Each row is a point on a landscape with many valleys, with its height.
From any point a ball rolls to the lowest of the 2 points nearest to it. It stops when none of these is lower. Distance is the straight distance between rows; heights are no part of it.
(893) height 3.34: [132 161  97 102 132 111 163 127 138 103 153 125 134 154 107  70 141 181
 143 151  89 112 121 111  78 169 138 114 103 103 140 156 122 154 120 138
 158 219  94  98 127 112 114]
(1234) height 7.24: [134 139  92 147 131 102 158 122 153  73 213 133 151 145 116 149 155 176
 114 112  98  72 122 121 134 135 142 145 112 120 110 138 177 128  71  89
 132 159 117 102  56 134  94]
(620) height 7.18: [142  94 116 183 154 113 127 114 158 116 157 120 110 154 112 150 154  96
 123 106 173 165 127  86 138 140 167 167  92 176 125 120 131 115 138  97
 118 119 157 162 132 164 137]
(462) height 1.53: [135  96 134 123 101 133  96 143 161  98 136 154  98 149  89  75 174 131
 149 144 158 189  94 108  69 131 178 147 109 118  94 130 118 121 207 112
 130 129 149 149 161 125 119]
(1291) height 5.85: [126 127 135 147 142 155 134 112 109 179  66 114 112 118 152 129 105  88
 123 140 144 164 133 134 149 127  89 143 145 154 156 103 109 127 134 159
 126  86 122 120 165 137 152]
(1161) height 7.12: [146 117 138 138 139  92  79 119 126 111 108  68  94 114 112 210 112  91
  65  89 146 122 184 124 179 100 118 124 149 108 128 109 141 113  68 101
 142 134 194 164 131 126 138]
(1302) height 6.91: [139 128  95 162 139  85 136 120 155  59 209 114 129 142 115 186 151 152
  95  98 120  80 144 111 153 124 154 154  97 132 110 132 182 109  60  75
 130 156 158 129  61 142 104]
(120) height 5.98: [106 130 125 119 157  96 137 108 105 143 108 123 132 103 178 178 110  91
 121  94 150  94 167 117 172 132 131 130 116 141 138  92 136 140  84 101
 112 119 133 143 113 150 156]
(195) height 3.51: [148 119 169  57  86 166  69 162 146 104  96 189 121 140 136  56 122 148
 165 151 123 144  80 152  67  82 161  66 144  65 115 143 121 135 157 131
 122 131 139 144 157  66  83]
(79) height 8.15: [145  69 150 196 110 120  74 161 154 122 153  73  88 135  71 192 156 100
  59 112 124 179 112 149 174  86  94 154 163 128 120 135 146  60 118 124
 132  66 206 159 152 126 121]
(721) height 7.27: [133 113 144 134 124  79  87 138 126 143  90  94  94  91 124 206 113  78
  88  86 174 139 174 138 181 108 115 134 137 119 128 105 138 120  99 108
 121 105 176 154 118 147 159]
(137) height 3.06: [116  96 139 171  96 193 113 135 111 122 108 147 122 120 114 108 129 139
 131 157 115 151  68 184 125 111  97 133 173 116 137 104 135  98 152 140
 106  58 130 121 164 113 117]
(786) height 6.54: [140 125 155  79 110  74  66 151 152 147  71 126 100  83 119 149 117  99
 126 105 190 167 169 130 119 110 142 118 122 119  95 123 110 134 175 121
 133 116 159 166 122 156 162]
(920) height 2.30: [125 120 153 135  81 179 107 148 118 137 107 147 111 131  88  72 118 142
 143 172 127 161  73 165 105 120 108 122 171 101 128 136 124 114 198 152
 115  91 124 117 178  92 122]
(805) height 8.77: [120 137 166 117  78 121  98 173 115 178  69 141 127  73 122 144  99 115
 130 140 157 156 127 185 148 109  78 124 181 103 136 113 126 111 163 171
 113  77 120 101 126 128 170]
(1255) height 7.68: [125  93 120 176 133 104 136 122 167 118 198 149 137 144 132 169 160 104
 141  92 190 130 131  84 152 140 173 171  72 179 101 113 148 109 169  96
  91 100 147 162  93 174 141]
(1341) height 5.60: [103  93 124  84 159 141 121  98  92 176  29 140 102  95 211 149  84  74
 152 109 150 130 149 142 146  96 148 104 125 138 157  69 102 149 106 127
 124  86 138 183 164 147 168]
(619) height 0.52: [111 104  90 113 171  88 135 104 133 102 166 148 153 126 167 148 150 141
 141  95 141  82 148  98 130 130 176 124  93 134 113  96 151 139  91  67
 110 137 133 155  94 154 134]
(537) height 5.81: [105  92 152  48 111 143  92 133 119 156  72 196 117  83 179 104 110 107
 190 122 155 148 133 133  79 117 187 108 102 120  97 110 101 159 203 109
 116  98 136 196 138 163 149]
(1318) height 5.10: [101 103 139  74 113 159 111 124 101 161  50 174 120  86 182 118  91 115
 164 142 132 135 104 162 112 110 130  96 145 117 133  93 113 137 148 137
 108  70 116 157 152 135 143]
(476) height 4.86: [122 123 118 184 159 150 170  94 116 144 148 122 129 147 165 143 130  91
 140 114 147 117 119 105 165 149 138 159 105 190 158 119 126 130 117 122
 101  89 109 131 132 151 136]
(1243) height 2.31: [ 95 144  92 144 114 151 183 129  99 112 177 159 186 151 118 104 153 170
 150 154  83  92  72 154 145 152 105 114 138 128 149 151 156 129 104 147
 115 107  75  78 101 105 106]
(283) height 4.56: [112  85 144 103  95 145  89 145 128 131  86 174 115  87 156 139 116 134
 150 124 154 131  94 171 108  95 145 107 153  98 116  94 133 123 154 104
  98  61 143 166 127 121 126]
(692) height 6.56: [132 134 110 160 157  93 148 105 146  81 190 107 130 141 143 207 130 120
 105  81 142  60 164  89 184 130 158 153  95 141 123 127 170 126  66  74
 113 148 146 144  59 158 121]
(556) height 3.42: [139 151  98 166 147 153 183 103 114 124 153 129 133 162 125  96 137 137
 133 148 101 126  96 119 121 167 119 139 115 161 153 140 123 141 110 141
 137 141  92  91 143 119 110]
(1165) height 7.43: [146 167 156 106  96  75 114 173 170 116 147 111 118 100  84 127 142 173
 113 135 145 126 163 120 103 145 116 131 130  79 100 156 123 133 156 137
 145 211 132 113  90 127 142]
(602) height 5.43: [146 100 101 188 145 129 124 118 147  86 173 108 107 163  95 125 161 145
 101 115 108 147  98 132 111 124 149 152 113 142 131 123 159  99  87  93
 148 127 153 116 135 116 103]
(1315) height 6.57: [158 129 137 170 130  93 123 140 176 120 161  93  99 144  79 150 141 112
  99 116 167 161 150  89 139 147 128 163 110 159 120 152 122 116 147 117
 140 152 158 136 121 156 138]
(638) height 2.41: [126 157 123  87 106 120 136 151 132 108 137 138 134 155  90  46 143 180
 156 149 110 132 107 122  66 159 148 107 120  82 136 142 102 140 164 143
 151 215  99  96 162  90 112]
(1011) height 3.02: [102 168 102  82 112 170 160 142  71 151  87 151 173 132 132  90 123 149
 151 186  95 126 110 154 134 147  87  78 157 128 162 143 101 140 125 187
 139 139  83  98 164  76 135]
(617) height 5.06: [136 151 150 108 144  72 120 137 156 152 117 115 115  95 130 164 116  92
 123  99 193 140 198  84 151 156 146 155  96 151 102 138 114 147 164 112
 128 164 141 150  94 180 173]
(831) height 4.35: [119 134 107 148  95 135 127 158 117  78 193 137 145 154  87  87 164 198
 129 142  66 122  66 179 109 131 117 125 151  87 126 143 165 106 105 125
 140 146 109  74 130  81  83]
(1292) height 6.48: [154 173 127 111 133 116 119 133 136 131  90  92 119 121 101  98 117 153
 103 149 103 130 154 131  99 115 100 100 154  93 135 147 111 141 109 171
 168 204 122 107 144  85 122]
(763) height 2.72: [ 75 101 124  87 121 120 143 122 104 170 128 191 174  98 185 132 118 124
 185 111 154  99 139 127 134 136 147 126 107 140 113  96 140 139 160 121
  80  77  89 152  96 170 158]
(36) height 1.68: [ 83 138 116 150  85 136 161 154 116 113 200 167 194 133 115 121 152 173
 159 139 102  77  79 166 157 141  96 130 144 115 122 137 165 110 140 140
  87  89  75  82  88 117 108]
(863) height 6.66: [153 171 158  91 108 112  88 153 151 141  75  96 109 114  99  91 116 141
 110 147 112 145 162 138  87  95 103  93 166  73 130 156  92 138 151 175
 162 184 138 115 153  69 129]
(206) height 3.05: [124 138  75  73 187 102 144  88 115 103 119 131 143 141 167 113 125 151
 121 129  93  94 152 100 109 139 161  93 110 125 133 113 126 162  52  89
 156 176 124 138 123 121 116]
(1325) height 8.45: [156  80 151 122 120 101  55 148 161 145  72  88  68 115 104 170 115  71
  87 102 164 181 152 133 146  71 121 110 154 119 118 118 115 110 136 124
 136  87 200 193 156 118 136]
(1200) height 8.30: [156  79 140 168 129 110  75 141 151 139 112  64  77 147  73 172 129  68
  68 101 152 189 145 122 171  93 103 135 153 137 132 121 119  97 125 129
 145 101 212 173 166 138 136]
(1310) height 2.76: [125 140 119 126 156  92 163 109 149 125 170 138 149 131 147 135 140 127
 134 103 152  95 156  83 124 153 161 152  83 159 115 138 134 151 131 102
 121 164 116 134  86 161 143]
(1257) height 6.92: [171 140 138 159 165 102 135 107 167 125 141  82  90 148 104 150 110  83
 100 112 174 157 178  61 148 163 144 165  89 175 128 154 110 141 124 117
 145 192 159 147 127 168 146]
(762) height 7.61: [133 118 152  76 107 198 101 128 115 144  50 163 107 125 145  58 104 119
 163 167 125 165 103 144  81 109 133  88 142 112 133 122  85 147 179 159
 129 120 121 151 191  95 116]
(859) height 4.99: [138  91 113 197 148 173 108 114 102 115 128  90 100 142 136 150 134 124
  92 122  79 131  97 168 154  78 106 131 172 122 154 102 147  89  55 128
 144  82 159 128 170  92 104]
(541) height 7.33: [162 129 149 217 105 140 111 165 148 139 158  79 106 139  50 135 148 125
  84 141 114 173 108 145 147 126  73 174 161 134 132 160 129  87 144 152
 135 105 147  95 142 126 131]
(545) height 2.11: [114 122  92  86 175  89 135  94 107 100 134 139 148 120 175 158 136 146
 126 110 114  73 152 104 136 116 169  95 119 111 121  94 150 152  54  69
 125 138 131 146  99 131 119]
(750) height 3.84: [ 94  77 140  88  79 160  93 151 117 122 117 210 134  95 158 116 113 152
 175 135 158 122  76 166  93 107 155 101 145  92 104  96 141 118 192 109
  75  57 135 173 120 141 120]
(1294) height 4.79: [115 114 143  33 112 131  88 138 139 115 116 187 142 122 157  62 133 151
 184 141 129 129 109 118  58 120 197  82 102  91  91 132 103 149 178 100
 128 151 119 158 145 114 111]
(891) height 8.51: [134 123 132  95 147 158 122 102 125 141  80 143 108 159 136  52 137 118
 155 156 124 176 128 101  69 145 166 125  98 136 134 127  81 152 185 146
 156 168 116 141 191 121 141]
(813) height 5.62: [ 92 137 128  27 122 112 106 140 113 129 124 182 173 106 159  92 136 168
 179 143 119  97 121 132  95 124 164  71 130  91 108 123 111 152 149 107
 117 133  99 137 119 115 121]
(343) height 3.88: [132 158 144 116 141  84 148 128 144 141 141 131 146 114 137 132 134 128
 139 129 161 122 167  94 119 166 139 147  98 151 109 146 121 149 156 119
 126 175 105 119 106 157 155]
(1270) height 7.89: [126 133 152 182 103 100 115 158 141 121 150 109 139 103 110 193 141 131
  92 110 134 116 137 159 169 110  87 158 152 126 117 127 159  95 107 120
 117  89 147 100  80 140 139]
(487) height 8.64: [118 142 165 142  89 118 114 167 138 171 106 132 136  93 108 138 118 122
 131 134 160 145 126 161 150 133  81 148 159 117 127 128 131 109 176 151
 104  95 116 100 114 139 158]
(717) height 7.44: [135 144 159 122 106  64  93 160 129 149  92 101 110  77 123 212 101 100
  83  93 171 116 190 152 185  98  88 142 149 100 121 115 157 116 100 126
 126 114 157 121  89 157 163]
(472) height 5.86: [174 165 127 175 146 126 165 118 155 121 149  76  98 155  99 142 113 128
  94 137 115 127 155 100 137 158  96 160 121 157 142 165 121 132 100 146
 155 185 123 103 110 143 121]
(402) height 6.65: [177 153 139 173 137 113 116 126 138 111 134  52  97 129  85 192  99 107
  47 116 110 114 181 130 180 110  79 159 151 119 135 148 164 109  51 128
 155 170 169 121 109 143 121]
(115) height 7.01: [ 83 152 133  70 123 148 180 136  85 176 124 175 194 122 153  90 122 126
 192 165 121 117 124 108 118 181 130 117  95 150 139 141  95 159 175 163
 121 130  63 115 140 144 158]
(209) height 5.76: [101 115 131  64 127 132 130 116 126 121 147 174 152 138 137  56 156 147
 190 143 133 142 119  99  59 156 197 117  82 119 107 132 104 148 193 106
 130 167 107 142 152 143 126]
(727) height 7.88: [128 155  84 181 173 152 196  85 103  99 175 109 143 163 163 167 126 130
 111 111  90  69 104 110 179 143 118 137 111 174 161 135 149 129  44 123
 136 117 104 101  80 125  97]
(371) height 2.80: [115 169  74 139 140 158 198 115  89 116 155 136 169 151 130 119 132 154
 128 160  75  86  91 135 141 159  96 115 132 151 159 158 135 139  77 158
 147 134  74  85 110 107 106]
(1074) height 8.11: [122 123 147 182 117 132 156 129 145 150 180 142 135 133 128 142 143 111
 149 108 174 131 114  97 142 155 137 176  92 184 110 138 130 113 191 133
  83  87 111 119  90 173 141]
(81) height 5.57: [131  93 124 160 156 165 134  94 110 153  85 122  92 135 160 133 122  88
 130 124 144 157 122 125 141 118 127 138 130 146 156  92 111 131 113 123
 119  87 146 162 178 130 140]
(9) height 6.55: [161 150 122 158 179 108 147  84 142 107 146  79  95 152 138 169  97  89
  96 102 150 109 183  67 166 154 147 149  91 166 137 132 134 138  74 103
 140 194 148 148 112 162 132]
(127) height 7.38: [ 92 116 147  61 124 198 142 117  85 164  55 178 138 116 165  67 104 114
 195 168 123 156 113 133  95 148 143 103 117 135 134 111  85 158 190 156
 132 121 100 154 186 135 144]
(49) height 8.25: [155 150 104 132 187 148 152  76 117 141  88  98 108 167 139  79 117 108
 120 149 103 157 159  99  99 149 129 132 106 164 161 132  90 161 108 156
 174 193 118 124 180 110 132]
(1107) height 6.08: [159 142 140 171 143 147 140 119 126 175  87  89  99 127 102 116 107  93
 100 149 129 173 141 130 153 131  65 152 158 155 158 136 106 123 146 177
 135 120 127 103 169 129 150]
(751) height 3.44: [109 179 126  95  81 140 158 170  98 135 123 129 158 132  97  75 126 164
 152 186  96 114 103 155 124 158  83  89 170  76 147 156 104 136 144 192
 141 174  91  83 161  66 130]
(1063) height 8.03: [128  95 149 200 109 116  97 164 142 123 156  85 113 119  93 209 149 111
  78 100 128 139 121 163 187  96  92 165 159 119 127 122 158  66  93 119
 124  62 177 127 122 139 133]
(715) height 3.89: [ 81 118 104 136 144 150 197  99 105 158 170 164 189 151 188 134 125 125
 175 112 130  76 119 100 155 146 138 141  92 192 134 132 134 132 146 142
  76  64  66 118  88 158 126]
(1007) height 0.81: [ 80 110 132  94 105 181 151 129  86 126 144 192 170 133 127  61 126 156
 191 172 121 122  66 141 110 150 141 112 126 115 125 127 130 133 192 135
  94 105  74 127 165 124 126]
(1147) height 2.75: [126 119 131  49 118 170  83 132 128 107  82 182 135 138 167  69 113 156
 161 145 100 119  92 151  75  87 161  45 153  88 129 124 114 147 108 124
 132 120 129 141 162  65  86]
(92) height 6.29: [169 167 143 201 138 148 146 123 131 165 108  68 101 140  85 138 104 104
  80 143 111 156 144 128 163 132  43 158 167 152 163 160 114 120 115 184
 148 141 127  84 142 126 133]
(1285) height 7.48: [161 149 145 227 111 135 143 153 156 125 195  82 114 156  72 167 145 132
  90 114 119 143 114 122 160 145  88 185 132 162 141 182 138  90 132 147
 130 113 138  76  90 151 115]
(745) height 6.90: [169 131 133 166 142  88  97 128 155  80 151  57  88 129  83 219 109  85
  54  99 147 120 192  96 190 120 121 148 116 128 123 133 158 101  50  94
 150 173 202 160 107 150 118]
(936) height 6.93: [155 160 167  91  93  86  78 178 171 133 103 101 103 108  79 113 133 151
 112 138 143 151 165 127  89 110 109 108 152  78 107 159 100 123 172 150
 150 198 149 116 125  92 131]
(536) height 8.38: [124 136 161 169 102 112 138 149 147 163 143 133 138 113 114 160 129 106
 136 103 178 128 132 124 163 150 105 169 123 155 125 139 132 111 183 146
  90  81 113 105  77 169 155]
(1003) height 3.04: [134 142 153 127  72 157 111 171 130 117 131 130 124 139  67  67 139 159
 146 172 112 152  79 164  99 129 111 119 169  72 127 143 122 110 186 169
 121 142 116  91 180  73 115]
(1120) height 5.07: [122  81 137  89 133 158 104 110 131 137  84 174 102 116 173 100 134  98
 175 130 153 167 112 109  80 126 195 126  94 140 100  98  99 152 185 101
 125 104 149 197 164 156 139]
(865) height 5.39: [ 87 102 122  73 138 171 125 108  78 178  42 167 121  86 212 134  90  95
 163 137 131 128 126 155 125 115 136 101 128 145 153  80  94 148 127 143
 122  70 117 170 164 149 160]
(706) height 6.49: [166 161 139 187 142 133 133 122 125 141 108  50  97 126  95 179  99  99
  59 124 102 121 165 141 183 108  47 149 167 130 157 146 141 109  71 163
 156 141 154 100 130 126 125]
(1172) height 3.70: [146 144  86  93 165 105 150  90 134  96 136 117 124 156 136  87 134 165
 113 137  92 118 144 104  91 142 157 112 109 127 141 133 125 159  81 106
 165 205 120 120 131 116 115]
(1155) height 4.33: [ 93 100  96 156 157 165 182  93 106 149 163 167 163 151 174 123 139 125
 172 120 127 103  96 111 147 147 143 142 100 177 141 104 136 135 132 121
  86  72  94 142 121 156 134]
(198) height 7.11: [172 118 143 202 122 106 119 152 167 123 180  69  98 147  63 193 134  99
  72 104 142 154 143 109 178 131  93 174 127 158 124 161 138  88 107 126
 139 121 178 127 109 157 129]
(334) height 6.14: [130 143 144  73 114 110  95 145 125 130  95 146 136 102 138 106 130 148
 143 134 133 136 136 140  95 107 140  89 145  95 116 117 114 142 149 122
 137 136 126 132 135 105 133]
(139) height 5.26: [126  99 106 163 159 164 128  97  99 131  91 110 108 135 160 132 126 109
 108 130 108 137 104 152 141 107 114 114 154 144 168  89 126 123  66 120
 127  80 134 138 179 105 119]
(675) height 2.16: [ 84 132 110  82 107 155 149 141  94 107 166 179 178 142 113  60 137 181
 178 177 100 111  66 156 108 150 139  89 143  91 137 136 132 134 153 127
 114 123  75 100 156  88 108]
(8) height 6.76: [157 115 147 152 108 110  81 152 157 112 130  95 105 126  83 141 150 135
  87 128 124 166 128 148 115 101 121 137 155 108 112 135 136 103 129 126
 144 124 166 128 139 100 114]
(95) height 7.75: [127 151  98 188 146 144 205  94 126  99 203 116 143 170 151 171 122 143
 118  95 102  62 112  92 167 147 131 153 104 189 144 158 152 118  95 124
 115 109  95  95  42 145  94]
(826) height 7.74: [141 146 159  60 120 168  84 134 123 158  29 152 116 125 149  64 101 117
 153 152 118 148 129 144  79  86 126  67 143 103 132 136  75 153 164 176
 148 145 123 141 178  78 118]
(1277) height 5.87: [152 139 161 116 111  64  96 159 163 153 117 114 108  85  99 166 128 101
 119  99 195 158 180 108 139 142 118 146 112 134 100 143 116 130 182 122
 126 145 150 143 107 173 171]
(1148) height 6.20: [163 158 125 160 132 118 140 135 153 112 143  84 107 140  79 123 124 153
  85 142 100 141 150 129 114 131  89 147 140 108 137 155 130 126  97 154
 161 197 136  99 123 107 115]
(689) height 6.77: [ 90 145 144  90 139 141 186 119 115 180 139 161 187 124 171 103 122 103
 192 129 138 118 148  80 116 181 153 146  72 182 121 147  96 157 189 149
 116 140  74 125 116 171 154]
(258) height 8.01: [137 150  93 157 169 135 176  87 100 116 128 106 137 137 157 153 125 124
  96 133  98  92 136 121 159 133 110 123 136 155 160 120 135 144  44 120
 147 136 123 117 116 119 116]
(1245) height 2.07: [110 122 103  58 144 165 117 112  99 125  76 156 149 133 174  90 113 148
 145 152  93 112  99 150  93  97 144  58 152 118 142 106 108 147  92 129
 129 103 110 135 154  81 100]
(922) height 4.36: [136 151 121 129 108  99 115 146 132  77 159  99 142 112 114 150 149 172
  80 128  80  95 137 167 130 105 107 124 163  83 106 134 167 114  66 114
 156 157 131  97  90 103 102]
(875) height 1.88: [ 73 104  99  84 127 106 136 127 115 119 182 183 194 111 160 124 149 172
 170 122 122  81 114 137 124 125 142  99 122 109 104 102 157 132 128  92
  86  96  97 129  90 139 116]
(1162) height 0.49: [ 76 126 113  93 101 112 136 150 115 120 186 185 211 114 130 110 143 179
 180 138 118  77  97 156 141 137 121 104 136  94 105 123 166 131 154 114
  78 101  76 101  83 130 117]
(1194) height 8.58: [172 119 151 109 136 100  53 126 158 146  63  76  83 118 105 144 104  87
  75 104 142 157 181 140 123  62 117 103 159  95 120 134 114 126 116 143
 156 135 188 159 152  94 126]
(133) height 8.37: [143 136 125  92 169 144 118  90 127 143  72 115 105 155 139  61 121 121
 132 142 109 165 154 109  74 125 154 104 112 131 140 128  77 161 140 153
 173 188 126 137 186 105 129]
(44) height 3.99: [132 109 124 143  93 109 121 154 158  97 197 156 122 149  62  89 183 160
 144 133 157 162  91 111  85 147 166 160 102 117 101 144 139 108 190 113
 117 149 137 112 133 132 116]
(924) height 7.21: [ 80 139 142  50 133 162 157 122  82 179  76 166 170 108 164  84 113 110
 197 162 119 143 133 117 106 162 148 109 104 146 133 124  76 164 178 161
 139 133  86 139 167 146 166]
(335) height 5.32: [136 110 107 166 134 113 131 130 157  89 187 134 123 157  98 107 170 162
 128 126 127 142  97 125 102 145 157 153 109 138 117 132 148 113 130 101
 125 140 137 110 119 130 113]
(820) height 5.77: [101 113 125 100 153 113 120 103  84 166  58 130 105  89 200 179  84  75
 131  93 159 104 163 130 170 108 136 117 123 133 160  64 122 143  77 120
 122  91 133 159 142 139 171]
(220) height 6.26: [132 140 121 148 180 112 161  91 115 109 147 105 121 129 169 194 107  92
 111  87 142  73 168  82 182 142 144 140  94 156 140 108 143 138  57  91
 116 148 136 147  89 154 137]
(170) height 2.62: [ 97 141 101  73 130 158 143 118  80 133  88 148 160 129 153  88 125 150
 149 171  91 125 103 152 112 134 126  70 152 121 150 125 105 152 108 149
 138 114  90 113 162  90 126]
(410) height 3.41: [ 81 143 131 100 123 109 178 131 107 182 144 168 188 112 180 155 102 117
 173 106 151  84 147 122 159 145 124 138 107 161 122 128 137 138 157 154
  80  85  70 109  67 164 154]
(1158) height 8.12: [143 159 100 136 180 138 157  84 103 137  82  90 116 135 155 128 100 104
  99 130 112 124 162 107 149 138 108 116 126 156 159 122 110 155  68 142
 160 165 130 125 155 119 134]
(403) height 3.90: [123 132 117 122 108 115 116 145 134  85 170 134 151 128 104 113 158 187
 120 134  94 108  99 166 100 123 130 109 155  86 112 128 161 123  99 106
 137 140 122  89 109  95  97]
(345) height 5.54: [167 171 117 202 152 154 192 102 142 107 166  78 101 166 114 152 112 123
 101 120 110 110 123 102 156 158 102 177 111 179 159 176 131 125  91 150
 144 152 113  85  94 141 107]
(390) height 8.67: [158 146 139 106 162 110  80 107 134 139  58  81  96 115 127 139  94 102
  87 115 133 137 194 125 127  87 115  98 146 108 130 118 112 145  95 142
 163 167 166 146 156  94 130]
(213) height 1.01: [ 90 101 122  75 120  97 118 128 125 144 157 187 180  96 159 113 145 149
 182 112 158 106 139 117 106 133 169 122  96 121  81 102 141 148 180  95
  88 109 105 156  90 165 138]
(548) height 6.50: [150 117 142 121 109 132  85 138 149 116 106 119 116 122 119 109 140 140
 110 133 124 160 113 157  94  92 132 102 164  96 112 121 126 115 129 132
 135 111 154 130 151  88 113]
(649) height 3.92: [143  71 131 106 122 168  91 119 149 109  92 172  85 145 140  81 147 115
 147 135 149 180  90 107  66 112 192 121 106 135 107 112 112 140 182 110
 133 109 162 188 174 121 108]
(1217) height 4.85: [144 123  92 195 118 151 139 131 123  87 176 109 110 178  83  96 154 168
 106 132  69 145  70 158 103 133 112 151 126 126 147 143 161 100  90 129
 157 147 124  78 144  97  88]
(105) height 3.53: [143 162 142 138  79 141 128 171 122 116 142 106 125 144  66  72 137 171
 129 168  84 140  96 166  93 133  96 109 172  62 135 155 115 110 152 180
 148 179 116  79 162  61 110]
(1153) height 7.05: [166 104 141 182 101 109  90 161 168 113 160  79  90 152  42 134 155 132
  67 131 114 192 117 136 125 106  97 155 156 124 117 155 143  76 138 143
 154 134 179 110 147 112 108]
(1305) height 7.69: [128 165 165 152 102  71 135 162 156 132 140  98 140  94 116 220 117 121
  84  98 155  97 172 141 194 119  82 162 140 113 118 146 163 110 109 133
 110 114 135  99  50 165 148]
(927) height 2.44: [ 85  81 130  92  97 199 132 125  89 126 129 216 154 118 151  79 112 153
 191 157 134 125  60 150  94 137 154 110 129 112 113 100 130 134 197 114
  84  76 108 163 155 141 116]
(844) height 6.35: [109 103 143  67 117  94  81 142 132 158  66 165 109  76 166 146 112 100
 163  97 190 152 162 131 110 110 177 119  95 124  91 106 116 145 191 108
 118  98 145 195 118 175 167]
(1231) height 7.54: [114 147  90 137 150 116 186 108 135  98 214 138 168 158 152 144 133 162
 132 108 102  52 122  97 148 145 144 142  98 149 119 155 164 141 101 115
 109 139  89  98  43 150  99]
(1169) height 3.14: [103  99 104 120 121 111 112 128 127  86 172 155 165 126 143 136 165 173
 131 114 101  86 101 159 119 104 150 106 146  99 113  96 164 118  90  79
 113  92 128 126 100 111 102]
(771) height 8.00: [154 163 143 143 102  73 147 157 183 100 187 111 132 110  89 161 144 165
 102 125 140  94 158 115 130 150 112 155 118 107 105 164 147 129 132 122
 130 192 126 111  53 143 125]
(658) height 4.60: [150 140 125 165 128 115 118 139 122  97 138  79 124 125 112 167 135 150
  67 128  73 105 140 174 139  93  90 136 172  88 125 130 165 103  42 120
 154 144 150 103 114 101 103]
(958) height 6.38: [ 90 105 143  97 140 150 153 112 114 172 127 182 157 116 174  96 128  98
 193 124 153 144 134  95 103 163 171 157  73 167 102 115 109 153 208 119
 100 114  99 159 143 186 162]
(101) height 4.82: [152 127 117 204 131 154 112 131 116 119 138  74 110 142 105 151 139 128
  73 129  68 136 111 179 152  98  78 143 172 117 148 127 153  86  59 141
 159 107 153 100 149  95 103]
(1026) height 5.23: [153 153 119 210 174 159 184  85 121 128 147  78 102 168 146 168 106  75
 113 108 133 117 131  87 184 156 120 167 103 196 168 147 113 120  90 132
 125 112 125 109 120 142 126]
(1160) height 5.90: [110  89 125 127 152 153 145  99 117 156 113 160 134 126 169 110 135  88
 170 124 152 151 118 102 103 151 170 155  91 166 117  99 113 145 177 103
 106 102 124 169 157 169 151]

Two balls start at each pair of points below. Name the first point that both come to, or write -.
(786) / (721) => -
(936) / (390) => (1292)
(1305) / (805) => (1291)
(487) / (1107) => -
(1026) / (1291) => -

For each start below, name the point where the ball stops.
(706) => (403)
(1165) => (213)
(127) => (462)
(1341) => (1007)

Call two points neighbours if one is among the 2 nearest of the other. Go from one point of each pair to the other, from neighbour to neighbour, staying as low as possible. Name the highest point that can't be avoided.
(1315) / (220) => (1257)
(920) / (638) => (105)
(638) / (619) => (1172)
(462) / (1162) => (602)
(1162) / (213) => (875)
